Points on a hilly landscape, in no order, each with its height.
From any point a ball rolls to the lowest of the 2 points nearest to it. It stops when none of these is lower. Distance is the straight distance between rows; heights are no part of it.
J126 h=40.5: | 137 |  86 |  82 | 112 |  54 | 107 | 109 | 115 |  30 |  96 |  96 | 108 |  78 |  95 | 119 | 105 | 107 | 130 | 122 | 124 | 104 | 143 | 111 | 130 |  95 |  71 | 102 | 104 | 117 | 101 |
J641 h=40.2: |  92 | 106 | 117 |  79 | 127 | 116 |  73 |  98 | 110 | 143 | 106 | 128 | 142 | 137 |  83 |  80 | 112 |  78 |  76 |  70 |  65 |  87 |  90 |  97 | 104 | 109 |  97 |  57 | 104 | 100 |
J207 h=63.2: | 120 |  86 |  72 | 106 | 107 |  89 | 126 | 101 |  53 |  65 | 121 |  93 | 105 | 121 |  60 | 126 | 109 | 183 | 116 |  63 | 114 |  91 | 104 | 140 | 122 |  75 |  81 |  92 |  80 |  88 |
J768 h=35.1: | 107 | 111 | 120 |  79 |  85 |  97 |  83 | 105 | 150 |  86 |  91 | 121 |  58 |  67 |  85 | 107 |  73 |  86 | 117 |  95 | 132 |  82 | 123 |  87 | 103 |  82 | 102 | 113 | 112 |  87 |
J75 h=40.6: | 105 | 121 |  85 |  83 | 114 | 116 | 129 | 137 |  34 |  98 |  85 |  72 | 121 | 142 |  99 |  92 | 120 | 130 | 108 | 111 |  76 | 120 |  95 | 109 |  82 | 110 | 104 |  74 | 107 |  98 |
J962 h=53.1: |  91 | 111 |  95 |  92 | 142 |  96 |  90 |  93 | 120 | 112 | 110 |  91 | 138 | 124 |  76 | 101 | 115 | 111 |  82 |  67 |  86 |  91 |  93 |  91 | 100 | 112 | 105 |  77 |  84 |  92 |
J893 h=18.5: | 113 | 125 |  96 |  77 | 122 | 113 | 121 | 127 |  98 |  92 |  93 |  88 | 113 | 137 |  73 | 109 | 120 | 122 | 102 |  82 |  81 | 100 |  93 | 102 | 104 | 103 | 102 |  68 |  91 |  97 |
J463 h=47.7: |  66 |  90 | 114 | 102 | 136 |  91 | 108 |  69 | 144 | 110 | 142 |  97 | 108 | 103 | 104 | 105 |  68 |  72 |  91 |  88 | 100 |  48 |  92 |  98 | 150 |  92 |  64 |  93 |  69 |  82 |
J959 h=50.2: |  88 | 106 |  76 |  90 | 126 | 104 |  84 |  86 |  97 | 127 | 113 | 106 | 146 | 129 |  74 |  95 | 137 | 122 |  72 |  70 |  54 | 106 |  87 |  87 |  80 | 116 | 117 |  68 |  89 |  92 |
J564 h=72.9: |  74 |  94 |  93 | 114 | 146 |  86 |  81 |  79 |  92 | 128 |  98 |  81 | 159 | 114 | 118 |  78 | 122 |  94 |  80 |  92 |  86 | 102 |  93 |  78 |  62 | 153 | 105 | 102 |  91 | 113 |
J856 h=18.4: |  82 | 101 | 130 | 119 | 114 |  85 |  78 |  88 | 120 |  94 |  94 |  76 | 115 |  65 | 131 |  87 |  80 |  61 |  94 | 111 | 110 |  78 |  92 |  94 |  75 | 129 |  95 | 143 | 104 | 118 |
J795 h=69.8: | 126 |  72 |  81 | 132 | 105 |  83 |  98 |  99 |  31 |  91 | 121 |  88 | 123 |  85 |  82 | 111 | 110 | 168 | 132 |  67 | 130 | 100 | 118 | 157 | 101 |  89 |  81 | 116 |  96 | 101 |
J91 h=31.1: |  74 |  82 | 124 | 111 | 124 |  89 |  64 |  71 | 113 | 134 | 107 | 112 | 141 | 114 | 107 |  80 |  91 |  61 |  81 |  85 |  95 |  76 |  90 | 102 |  96 | 115 |  91 | 110 |  97 |  99 |
J375 h=25.0: |  89 | 105 | 134 | 111 | 159 |  99 | 104 | 117 | 110 |  82 |  95 |  65 | 134 | 114 | 108 |  85 |  91 |  79 | 111 |  84 | 111 |  68 |  80 |  97 |  97 | 129 |  85 | 111 |  97 | 113 |
J392 h=67.9: |  78 |  95 |  78 |  91 | 122 |  96 | 101 |  82 | 124 | 132 | 107 |  93 | 120 |  92 | 127 | 108 | 111 |  79 |  74 | 117 |  74 | 105 | 104 |  69 |  92 | 120 | 113 |  80 |  73 |  97 |
J440 h=22.2: | 115 |  99 |  96 |  96 |  87 |  96 |  96 |  95 | 106 |  99 |  97 | 113 |  99 | 113 |  76 | 105 | 111 | 117 |  95 |  85 | 101 | 107 | 102 | 108 |  99 |  88 | 105 |  97 |  96 |  95 |
J460 h=47.2: |  98 |  91 | 103 | 110 |  93 |  84 |  64 |  85 | 108 | 124 |  93 | 112 | 121 |  99 |  98 |  88 | 105 |  91 |  87 |  89 | 100 | 109 | 103 |  97 |  69 | 114 | 119 | 114 | 106 | 103 |
J290 h=49.0: |  84 |  95 |  94 | 101 | 150 | 120 | 154 |  94 | 115 |  83 |  99 |  62 | 110 | 100 | 125 |  96 |  99 |  87 |  98 | 122 |  99 |  82 |  83 |  77 | 118 | 111 |  84 |  92 |  72 | 103 |
J143 h=57.6: | 102 | 111 | 103 | 105 |  79 | 107 | 106 | 126 |  53 |  96 |  79 |  89 |  86 | 123 | 115 |  83 |  98 |  86 | 108 | 150 |  95 | 131 |  87 | 104 |  91 |  98 | 114 | 110 | 125 | 103 |
J251 h=82.1: | 112 | 129 | 109 | 100 |  76 |  87 | 105 | 147 |  92 |  70 |  87 |  63 |  64 |  71 | 119 | 104 |  80 |  96 | 130 | 137 | 121 | 112 | 110 | 103 |  98 |  97 | 117 | 122 | 122 | 102 |
J733 h=76.6: |  66 |  76 |  93 | 114 | 128 |  89 | 127 |  54 | 123 |  87 | 115 |  80 | 100 |  74 | 128 | 115 |  87 |  79 |  82 | 122 | 105 |  68 |  92 |  85 | 120 | 108 |  72 | 124 |  59 | 106 |
J128 h=29.6: | 109 | 114 | 108 |  89 | 103 |  92 |  93 | 101 | 141 |  94 |  95 | 106 |  87 |  90 |  79 | 109 |  91 |  96 | 106 |  88 | 119 |  88 | 109 |  97 | 106 |  93 | 101 | 104 |  97 |  89 |
J638 h=75.9: |  61 |  83 | 109 | 113 | 140 | 108 | 140 |  62 | 108 |  90 | 110 |  69 | 115 |  70 | 152 |  95 |  84 |  66 |  89 | 133 |  97 |  67 |  81 |  73 | 103 | 119 |  68 | 121 |  76 | 127 |
J234 h=47.3: |  83 | 114 | 115 | 106 | 142 | 120 | 145 | 110 | 123 |  69 | 100 |  55 |  96 |  76 | 136 |  96 |  79 |  71 | 109 | 133 | 101 |  77 |  82 |  76 | 112 | 108 |  80 | 111 |  89 | 111 |
J40 h=26.1: | 105 | 125 | 116 |  63 |  85 | 136 |  94 | 131 | 109 | 125 |  81 | 135 |  86 | 119 |  94 |  90 | 102 |  61 |  82 | 116 |  67 | 113 |  91 |  92 | 119 |  92 | 111 |  51 | 125 | 104 |
J332 h=22.7: | 110 |  83 |  85 | 116 |  56 |  79 |  89 | 105 |  85 | 100 |  92 |  96 |  81 |  66 | 133 |  97 |  97 | 103 | 112 | 123 | 108 | 136 | 118 |  96 |  69 | 114 | 132 | 124 | 112 | 108 |
J845 h=8.6: | 124 | 146 | 104 |  62 |  97 | 114 | 109 | 141 | 109 |  90 |  85 | 104 |  87 | 123 |  66 | 116 | 115 | 121 | 110 |  77 |  92 | 104 | 106 | 100 | 108 |  94 | 100 |  68 | 108 | 100 |
J321 h=42.9: | 103 |  78 | 103 |  97 |  66 |  98 |  65 |  79 | 112 | 125 |  92 | 138 |  94 |  89 | 102 |  92 |  98 |  81 |  84 |  99 |  97 | 117 | 111 |  94 |  81 |  92 | 123 | 104 | 111 |  98 |
J972 h=40.9: |  90 | 104 | 149 | 100 | 115 | 130 | 101 | 133 | 103 |  87 |  87 | 105 | 102 | 128 |  96 |  96 |  82 |  43 | 119 | 104 | 106 |  76 |  76 | 110 | 117 |  95 |  80 | 121 | 130 | 115 |
J591 h=58.6: | 103 | 118 |  98 | 113 | 120 |  62 |  83 |  99 | 125 |  85 | 117 |  74 | 114 |  81 |  71 | 104 | 100 | 141 | 110 |  59 | 138 |  80 | 114 | 109 |  97 | 124 | 104 | 118 |  91 | 101 |
J541 h=57.8: | 136 | 132 | 105 |  72 |  61 | 101 |  87 | 140 |  83 |  94 |  86 | 123 |  75 |  99 |  71 | 106 | 119 | 137 | 122 |  68 | 111 | 111 | 123 | 111 |  96 |  83 |  99 |  85 | 127 | 106 |
J592 h=60.3: | 121 |  96 |  65 |  94 |  89 | 105 | 124 | 100 |  54 |  75 | 110 | 110 | 107 | 132 |  61 | 117 | 126 | 173 | 101 |  66 |  77 | 101 |  93 | 130 | 115 |  76 |  86 |  76 |  84 |  89 |
J297 h=79.6: | 129 | 121 | 103 |  96 |  79 |  90 | 110 | 142 |  76 |  81 |  92 |  79 |  80 |  92 | 101 | 111 |  94 | 122 | 131 | 111 | 125 | 109 | 118 | 126 |  97 |  86 | 104 | 114 | 117 | 101 |
J724 h=34.5: |  79 |  59 | 112 | 116 |  78 | 110 |  91 |  68 | 107 | 116 | 104 | 126 |  97 | 101 | 121 |  93 |  78 |  42 |  85 | 133 |  93 |  83 |  91 | 110 | 107 |  82 |  86 | 125 |  99 |  95 |
J680 h=22.9: |  76 | 103 | 142 | 108 | 132 |  97 |  83 |  96 | 139 | 104 | 113 |  84 | 122 |  76 | 128 |  87 |  69 |  45 | 102 | 100 |  98 |  59 |  92 |  89 | 100 | 112 |  77 | 120 | 100 | 107 |
J237 h=31.0: |  73 |  56 | 107 | 119 |  79 |  83 |  66 |  55 | 110 | 130 | 102 | 126 | 110 |  82 | 135 |  91 |  80 |  47 |  80 | 117 |  96 |  87 | 101 |  97 |  87 | 105 |  97 | 136 |  98 | 104 |
J585 h=42.1: | 129 |  79 |  68 |  98 |  45 |  96 |  94 |  88 |  97 | 103 | 111 | 126 |  68 |  72 |  99 | 117 | 115 | 135 | 111 |  94 |  93 | 143 | 120 |  93 |  87 |  84 | 124 |  87 | 100 |  96 |
J572 h=51.3: |  73 |  78 |  77 | 122 | 115 |  87 |  77 |  55 |  86 | 116 | 126 | 124 | 140 | 130 |  66 | 104 | 122 | 136 |  62 |  50 |  87 |  99 |  85 | 104 |  99 | 102 | 108 |  99 |  89 |  93 |
J808 h=31.6: |  96 | 100 | 112 |  77 |  89 | 130 |  86 | 101 | 104 | 147 |  98 | 140 | 108 | 124 | 106 |  80 |  99 |  53 |  70 | 114 |  58 | 104 |  91 |  99 | 109 |  98 | 102 |  56 | 112 |  99 |
J132 h=45.6: |  79 |  95 |  96 |  98 | 117 |  82 |  95 |  62 | 144 | 108 | 127 | 114 |  95 |  93 |  87 | 114 |  82 |  96 |  81 |  84 | 111 |  72 | 104 |  96 | 135 |  85 |  85 | 101 |  74 |  79 |
J744 h=45.7: |  92 | 129 |  92 |  92 | 108 | 100 | 132 | 121 | 120 |  79 |  89 |  51 |  72 |  62 | 140 | 106 |  90 |  86 | 105 | 150 | 100 | 113 | 100 |  67 |  94 | 119 | 118 | 101 |  92 | 102 |
J216 h=66.2: |  83 | 100 | 104 |  82 | 111 | 102 |  96 |  94 | 139 | 133 | 116 |  99 | 106 |  90 | 133 |  98 |  86 |  54 |  87 | 118 |  76 |  89 | 103 |  77 | 109 | 105 | 102 |  74 |  82 |  88 |
J556 h=42.3: | 113 | 100 |  69 | 122 |  93 |  86 | 103 |  74 | 100 |  86 | 147 | 117 |  76 |  90 |  51 | 127 | 113 | 185 | 113 |  39 | 127 | 107 | 110 | 115 | 125 |  82 |  91 |  95 |  92 |  84 |
J172 h=35.9: |  93 |  96 | 144 |  97 |  94 |  97 |  59 |  96 | 123 | 114 |  88 | 125 | 102 |  98 |  86 |  84 |  87 |  61 | 102 |  84 | 119 |  74 | 105 | 103 |  93 |  91 |  95 | 122 | 124 | 102 |
J850 h=39.5: | 102 |  91 | 124 | 104 |  92 |  82 |  70 |  84 | 150 |  84 | 104 | 122 |  65 |  59 |  78 | 101 |  72 |  95 | 121 |  79 | 150 |  70 | 122 |  95 | 108 |  83 |  86 | 136 | 109 |  94 |
J677 h=19.0: | 113 | 149 | 111 |  60 |  94 | 128 | 108 | 152 | 110 | 102 |  79 | 110 |  80 | 122 |  87 | 104 | 110 |  88 | 102 | 107 |  79 | 119 |  93 |  89 | 113 |  95 | 115 |  57 | 120 | 106 |
J70 h=53.4: | 132 | 112 |  97 |  79 |  43 | 107 |  79 | 116 |  91 | 102 |  85 | 140 |  74 |  91 |  78 |  94 | 121 | 130 | 105 |  75 |  88 | 127 | 118 |  97 |  86 |  82 | 113 |  73 | 127 | 102 |
J607 h=62.0: | 118 | 116 |  96 | 106 |  99 |  70 |  80 | 109 | 100 |  96 | 121 |  97 | 111 |  89 |  54 | 104 | 113 | 161 | 123 |  45 | 131 |  91 | 121 | 119 |  92 | 103 | 103 | 104 | 105 |  99 |
J32 h=43.8: |  98 |  97 |  90 |  85 | 108 | 130 |  92 |  89 |  87 | 128 |  97 | 135 | 134 | 147 |  75 |  84 | 122 |  96 |  66 |  82 |  46 | 104 |  77 | 104 | 102 | 107 |  96 |  53 | 100 | 101 |
J377 h=55.7: |  93 | 118 | 107 |  99 | 145 |  80 |  90 |  94 | 136 |  92 | 112 |  79 | 121 | 104 |  74 | 108 |  98 | 115 |  95 |  63 | 115 |  76 |  98 |  96 | 113 | 116 |  94 |  99 |  84 |  92 |
J593 h=46.0: |  90 |  83 |  55 | 141 |  99 |  73 | 107 |  61 |  93 |  95 | 156 | 108 |  94 |  86 |  70 | 133 | 120 | 178 |  93 |  47 | 119 | 110 | 105 | 109 | 114 |  97 | 105 | 107 |  83 |  90 |
J583 h=87.6: | 111 | 114 |  67 | 104 |  95 |  76 | 138 | 112 |  88 |  77 | 102 |  50 |  85 |  54 | 123 | 117 | 103 | 146 | 117 | 125 | 128 | 103 | 125 | 107 |  88 | 120 | 103 | 114 |  75 | 107 |
J906 h=54.3: |  89 | 105 |  81 | 101 |  87 | 113 | 125 | 111 |  66 | 106 |  82 |  80 |  88 | 113 | 129 |  87 | 108 |  85 |  94 | 163 |  84 | 140 |  91 |  78 |  87 | 108 | 121 |  97 | 107 | 102 |
J813 h=61.9: | 103 |  82 |  81 |  88 |  65 | 123 | 122 |  88 | 118 | 101 |  94 | 126 |  61 |  94 | 119 | 116 |  91 |  73 |  83 | 149 |  83 | 118 | 101 |  95 | 117 |  73 | 113 |  88 |  85 |  83 |
J497 h=20.0: |  93 |  91 | 124 | 119 | 134 |  83 |  94 | 103 |  88 |  84 |  90 |  71 | 134 | 127 |  88 |  85 |  98 | 103 | 108 |  77 | 118 |  74 |  89 | 117 |  90 | 123 |  89 | 125 |  99 | 108 |
J857 h=62.4: | 134 | 127 | 100 |  82 |  85 |  89 |  80 | 134 |  76 |  98 | 106 | 109 | 102 |  90 |  58 | 107 | 121 | 162 | 133 |  46 | 120 |  95 | 129 | 126 |  89 |  92 |  96 |  91 | 120 | 105 |
J199 h=29.9: | 111 |  70 |  85 | 109 |  71 |  95 |  92 |  60 | 117 | 102 | 114 | 143 |  76 |  90 |  79 | 114 | 103 | 119 |  92 |  85 | 112 | 109 | 105 | 102 | 118 |  68 |  99 | 102 |  88 |  92 |
J514 h=12.6: |  94 |  90 | 107 | 117 |  75 |  82 |  74 |  97 | 103 | 102 |  85 |  93 |  94 |  70 | 132 |  90 |  86 |  74 |  99 | 122 | 110 | 114 | 103 |  94 |  68 | 121 | 124 | 135 | 115 | 112 |
J196 h=59.1: | 119 | 109 |  89 |  81 |  64 | 132 | 135 | 117 | 105 |  84 |  84 | 118 |  50 | 112 |  98 | 117 |  99 |  89 |  94 | 144 |  85 | 121 |  93 | 101 | 129 |  69 | 110 |  78 |  99 |  88 |
J190 h=30.7: |  98 | 102 | 137 |  87 |  78 |  90 |  46 | 105 | 127 | 117 |  83 | 124 |  90 |  74 |  97 |  79 |  88 |  68 | 103 |  86 | 119 |  96 | 120 |  88 |  73 | 102 | 122 | 116 | 133 |  99 |
J466 h=69.6: |  81 |  76 |  69 | 110 |  99 |  91 | 101 |  70 | 100 | 122 |  93 | 102 | 109 |  93 | 129 | 106 | 110 |  85 |  75 | 125 |  84 | 115 | 105 |  79 |  81 | 117 | 115 | 109 |  81 | 107 |
J602 h=66.3: | 126 |  79 |  84 | 127 | 107 |  78 | 115 |  95 |  61 |  67 | 126 |  88 |  97 |  96 |  68 | 122 |  96 | 174 | 134 |  63 | 144 |  89 | 114 | 150 | 127 |  78 |  73 | 118 |  86 |  93 |
J228 h=28.9: |  87 | 117 | 122 |  98 | 169 |  95 | 110 | 106 | 146 |  83 | 115 |  66 | 127 |  90 | 111 |  97 |  84 |  85 | 104 |  84 | 108 |  60 |  86 |  84 | 117 | 121 |  78 |  98 |  82 | 103 |
J353 h=29.4: |  99 |  58 | 109 | 139 |  83 |  88 |  91 |  70 |  96 |  92 |  95 | 110 | 100 |  97 | 109 |  91 |  92 |  84 | 100 | 106 | 121 |  94 |  93 | 116 |  94 |  93 |  92 | 150 | 101 | 107 |
J316 h=51.4: | 128 | 127 | 101 |  80 |  47 | 116 |  98 | 141 |  59 |  93 |  73 | 123 |  72 | 121 |  93 | 100 | 110 | 113 | 108 | 112 |  86 | 134 | 101 | 114 | 107 |  79 | 109 |  79 | 133 | 110 |
J112 h=32.4: | 118 |  86 |  83 | 121 |  58 |  88 | 105 | 118 |  45 |  96 |  95 |  84 |  77 |  73 | 137 |  98 |  98 | 118 | 122 | 140 | 116 | 139 | 118 | 116 |  82 |  92 | 114 | 123 | 115 | 105 |
J667 h=54.1: |  99 |  77 |  79 | 101 | 114 | 124 | 158 |  96 |  56 |  78 |  88 |  83 | 106 | 153 |  87 | 101 | 114 | 124 |  98 | 114 |  90 |  99 |  86 | 112 | 112 |  92 |  86 |  80 |  78 |  93 |
J338 h=33.3: | 112 | 143 | 104 |  68 | 106 | 118 | 108 | 160 |  54 |  98 |  80 |  90 | 116 | 149 |  85 |  98 | 120 | 116 | 109 |  89 |  72 | 116 |  91 | 112 |  92 | 111 | 105 |  67 | 122 | 110 |
J898 h=38.0: | 104 | 108 |  84 |  99 |  99 |  95 |  92 |  69 | 124 |  90 | 128 | 140 |  71 | 101 |  42 | 117 | 104 | 159 |  92 |  45 | 122 |  92 | 110 | 101 | 132 |  71 |  88 |  88 |  95 |  85 |
J504 h=37.6: |  92 |  99 | 142 | 116 | 107 | 102 |  77 | 110 | 105 |  97 |  85 | 100 | 112 | 112 | 101 |  82 |  83 |  55 | 109 |  99 | 112 |  83 |  87 | 111 |  89 | 106 |  92 | 137 | 126 | 109 |
J544 h=48.8: |  93 |  80 |  65 | 127 |  90 |  82 |  85 |  64 |  90 | 110 | 136 | 121 | 112 | 103 |  64 | 114 | 129 | 160 |  84 |  50 |  95 | 112 |  97 | 104 |  97 |  94 | 110 | 101 |  91 |  95 |
J561 h=73.1: | 130 |  82 |  90 | 114 | 100 |  99 | 106 | 121 |  17 |  86 |  93 |  93 | 117 | 108 |  93 | 105 | 102 | 151 | 127 |  89 | 122 | 102 | 112 | 156 |  97 |  82 |  81 | 115 | 108 | 103 |
J603 h=33.4: |  86 |  79 | 122 | 119 |  95 |  99 |  91 |  80 | 124 |  92 |  98 | 101 |  99 |  83 | 111 |  98 |  73 |  58 |  98 | 114 | 111 |  74 |  94 | 106 | 104 |  92 |  83 | 136 |  98 |  97 |
J940 h=43.0: |  87 |  90 | 108 | 100 |  99 |  84 |  82 |  60 | 150 |  97 | 122 | 128 |  68 |  75 |  81 | 111 |  66 |  96 | 101 |  85 | 133 |  64 | 116 |  98 | 133 |  72 |  79 | 121 |  88 |  80 |
J252 h=71.2: |  80 |  83 |  65 | 114 | 114 |  81 |  92 |  72 |  88 | 126 | 100 |  90 | 136 | 105 | 113 |  99 | 127 | 108 |  76 | 102 |  82 | 113 | 104 |  78 |  64 | 133 | 115 | 107 |  83 | 111 |
J644 h=26.2: | 107 | 120 | 109 |  79 | 133 | 132 | 113 | 143 |  77 | 100 |  86 | 100 | 128 | 161 |  84 |  89 | 118 | 100 | 100 |  80 |  70 | 103 |  77 | 101 | 101 | 118 |  99 |  55 | 107 | 113 |
J739 h=33.0: | 100 | 134 | 119 |  80 | 147 |  97 |  95 | 121 | 155 | 107 | 105 |  81 | 114 |  89 | 107 | 100 |  90 |  75 | 106 |  88 | 102 |  79 | 100 |  80 | 108 | 113 |  99 |  81 |  91 |  94 |
J642 h=34.4: | 109 |  83 | 101 | 100 |  83 | 105 |  96 |  65 | 116 |  88 | 110 | 156 |  70 | 110 |  53 | 110 | 102 | 126 |  89 |  67 | 122 |  86 | 103 | 110 | 145 |  57 |  75 |  93 |  95 |  91 |
J437 h=46.6: | 141 | 104 |  82 |  96 |  31 | 117 | 104 | 121 |  40 |  94 |  88 | 128 |  70 | 105 | 106 | 103 | 115 | 130 | 108 | 116 |  80 | 147 | 104 | 121 | 104 |  69 | 103 |  79 | 124 | 103 |
J12 h=51.0: |  83 | 113 |  73 |  87 | 113 | 124 | 133 | 112 |  95 | 120 |  87 |  76 |  99 | 104 | 139 |  92 | 115 |  78 |  87 | 153 |  71 | 135 |  93 |  55 |  92 | 117 | 125 |  67 |  95 | 100 |
J476 h=83.8: | 114 | 118 |  92 |  98 |  76 | 102 | 132 | 126 | 110 |  65 |  90 |  75 |  52 |  79 | 117 | 116 |  84 |  97 | 120 | 147 | 113 | 115 | 105 |  96 | 111 |  85 | 110 | 114 |  99 |  89 |
J981 h=15.0: | 106 |  81 | 102 | 102 |  91 | 114 |  95 |  79 |  94 | 106 |  93 | 135 | 109 | 134 |  75 |  94 | 110 |  99 |  79 |  90 |  88 |  99 |  86 | 119 | 111 |  86 |  93 |  92 |  98 |  99 |
J985 h=48.1: | 124 |  87 |  75 |  81 |  36 | 105 |  73 |  95 |  97 | 116 |  98 | 143 |  75 |  71 |  95 |  99 | 121 | 126 | 101 |  81 |  74 | 146 | 120 |  82 |  72 |  91 | 138 |  73 | 118 |  96 |
J333 h=37.7: | 107 | 138 | 112 |  87 | 126 |  97 | 110 | 134 | 133 |  86 |  91 |  64 |  95 |  89 | 106 | 104 |  94 |  88 | 114 | 106 | 107 |  96 | 101 |  86 |  96 | 117 | 107 |  95 | 100 |  98 |
J191 h=48.4: |  88 | 122 |  87 |  91 | 126 | 121 | 150 | 122 | 112 |  95 |  90 |  58 |  88 |  90 | 140 |  97 | 102 |  82 | 100 | 149 |  88 | 117 |  90 |  61 | 107 | 111 | 112 |  78 |  89 | 100 |
J402 h=64.3: |  83 |  82 |  87 |  79 |  85 | 110 | 115 |  81 | 135 | 126 | 117 | 116 |  79 |  90 | 128 | 114 |  81 |  53 |  80 | 139 |  75 |  93 | 106 |  87 | 124 |  84 |  99 |  77 |  73 |  79 |
J123 h=74.2: |  67 |  84 | 111 | 122 | 147 |  90 |  98 |  67 |  89 | 114 |  93 |  76 | 147 |  99 | 140 |  72 | 104 |  74 |  83 | 109 |  98 |  85 |  82 |  80 |  71 | 152 |  88 | 124 |  93 | 125 |
J249 h=45.8: |  87 | 117 | 126 | 103 | 120 | 124 | 126 | 125 | 134 |  71 | 102 |  75 |  84 |  83 | 118 | 106 |  66 |  51 | 116 | 132 | 100 |  77 |  87 |  88 | 120 |  90 |  79 | 116 | 102 | 102 |
J947 h=41.9: |  94 | 139 | 113 |  95 | 121 |  99 | 109 | 143 | 106 |  90 |  86 |  51 |  95 |  87 | 131 |  89 |  95 |  78 | 113 | 133 |  98 | 113 |  93 |  75 |  87 | 126 | 119 |  98 | 115 | 109 |
J270 h=26.9: |  66 |  82 | 123 | 103 | 104 |  80 |  71 |  65 | 134 | 129 | 118 | 105 | 117 |  80 | 130 |  92 |  76 |  47 |  85 | 102 |  94 |  68 | 101 |  91 | 101 | 109 |  86 | 113 |  90 |  98 |
J459 h=76.4: | 141 | 104 | 104 | 105 |  81 |  93 |  94 | 133 |  48 |  90 |  98 |  99 |  96 |  90 |  90 | 110 | 102 | 139 | 139 |  83 | 132 | 108 | 123 | 148 | 100 |  79 |  90 | 112 | 122 | 107 |
J233 h=85.5: | 115 | 115 |  81 |  99 |  90 |  83 | 122 | 111 | 128 |  74 |  98 |  71 |  67 |  61 | 113 | 120 |  88 | 118 | 114 | 123 | 121 | 106 | 116 |  96 |  97 | 108 | 110 | 114 |  83 |  95 |
J624 h=35.6: |  85 | 106 | 136 |  82 | 118 |  96 |  52 |  92 | 127 | 146 | 104 | 122 | 130 | 111 |  88 |  76 |  97 |  63 |  86 |  71 |  93 |  76 | 104 |  94 |  95 | 106 |  98 |  84 | 112 |  98 |
J472 h=36.9: |  96 |  95 | 100 |  76 |  68 | 116 |  74 |  91 | 108 | 140 |  89 | 140 |  97 | 104 | 111 |  91 |  99 |  65 |  71 | 120 |  66 | 123 | 102 |  88 |  90 |  96 | 127 |  72 | 110 |  92 |
J360 h=57.3: | 113 |  90 |  71 |  98 | 102 | 104 | 133 | 101 |  56 |  82 | 100 |  86 | 111 | 133 |  82 | 108 | 121 | 152 | 102 |  95 |  90 | 107 |  99 | 121 |  98 |  90 |  91 |  90 |  81 |  91 |
J304 h=35.3: | 127 |  51 |  71 | 124 |  50 |  94 |  99 |  58 |  93 |  99 | 123 | 137 |  63 |  80 |  93 | 124 | 116 | 134 | 110 |  88 | 108 | 138 | 107 | 105 | 111 |  73 | 100 |  99 |  87 |  98 |
J303 h=43.6: |  83 | 102 | 139 | 114 |  93 | 125 | 102 | 119 | 117 |  78 |  92 |  95 |  85 |  95 | 109 |  99 |  64 |  37 | 114 | 132 | 105 |  80 |  88 | 100 | 112 |  81 |  85 | 132 | 126 | 107 |
J885 h=42.2: | 101 | 118 | 130 | 101 | 110 |  88 |  64 | 116 | 117 | 111 |  83 |  89 | 118 |  96 | 103 |  83 |  97 |  73 | 103 |  91 | 110 |  97 | 101 |  96 |  72 | 122 | 114 | 114 | 121 | 107 |
J69 h=47.1: |  91 |  92 |  68 |  96 | 103 | 117 |  96 |  82 |  66 | 131 |  99 | 125 | 140 | 144 |  86 |  84 | 139 | 112 |  70 |  94 |  42 | 122 |  79 |  95 |  69 | 119 | 110 |  73 |  96 |  96 |
J554 h=22.8: | 109 | 103 | 123 |  98 |  62 |  93 |  69 | 118 | 108 |  98 |  80 | 107 |  77 |  75 | 109 |  87 |  84 |  76 | 114 | 112 | 118 | 116 | 111 |  95 |  79 |  99 | 130 | 122 | 136 | 102 |
J860 h=60.7: |  99 | 104 | 101 | 113 | 101 |  96 | 115 | 117 |  60 |  91 |  83 |  67 | 106 | 114 | 119 |  84 | 102 | 101 | 108 | 127 | 106 | 114 |  98 | 108 |  82 | 113 | 103 | 118 | 108 | 105 |
J407 h=25.1: |  86 |  73 | 107 | 132 | 117 |  79 |  93 |  70 |  92 |  91 |  98 |  83 | 123 | 105 | 104 |  89 |  98 | 100 |  92 |  94 | 119 |  84 |  89 | 112 |  90 | 119 |  88 | 141 |  88 | 111 |
J416 h=55.8: | 123 | 135 | 105 |  73 |  69 | 118 | 123 | 148 |  87 |  77 |  80 | 100 |  57 | 118 |  93 | 116 | 101 | 102 | 115 | 126 |  98 | 121 |  99 | 107 | 120 |  77 | 108 |  84 | 119 | 102 |
J919 h=75.2: |  62 |  75 | 103 | 121 | 130 | 104 | 134 |  57 |  80 |  98 |  89 |  71 | 124 |  92 | 147 |  80 |  96 |  70 |  90 | 134 | 101 |  83 |  79 |  76 |  84 | 136 |  80 | 130 |  90 | 127 |
J859 h=51.2: |  95 |  91 |  91 |  97 | 135 | 125 | 146 | 103 |  99 |  88 |  95 |  81 | 107 | 131 |  99 | 101 | 108 |  98 |  95 | 115 |  91 |  93 |  83 |  95 | 118 | 100 |  92 |  79 |  75 |  92 |

Call two points neighbours if one is among the 2 nearest of the other. Go from one point of each pair to the other, from neighbour to neighbour, staying as low as possible. Name the highest point that can't be avoided.
J981 and J270 | J32
J981 and J199 | J572
J845 and J514 | J460

Where does a ball stop that starts at each point below?
J583 | J514
J252 | J514
J460 | J514
J360 | J514
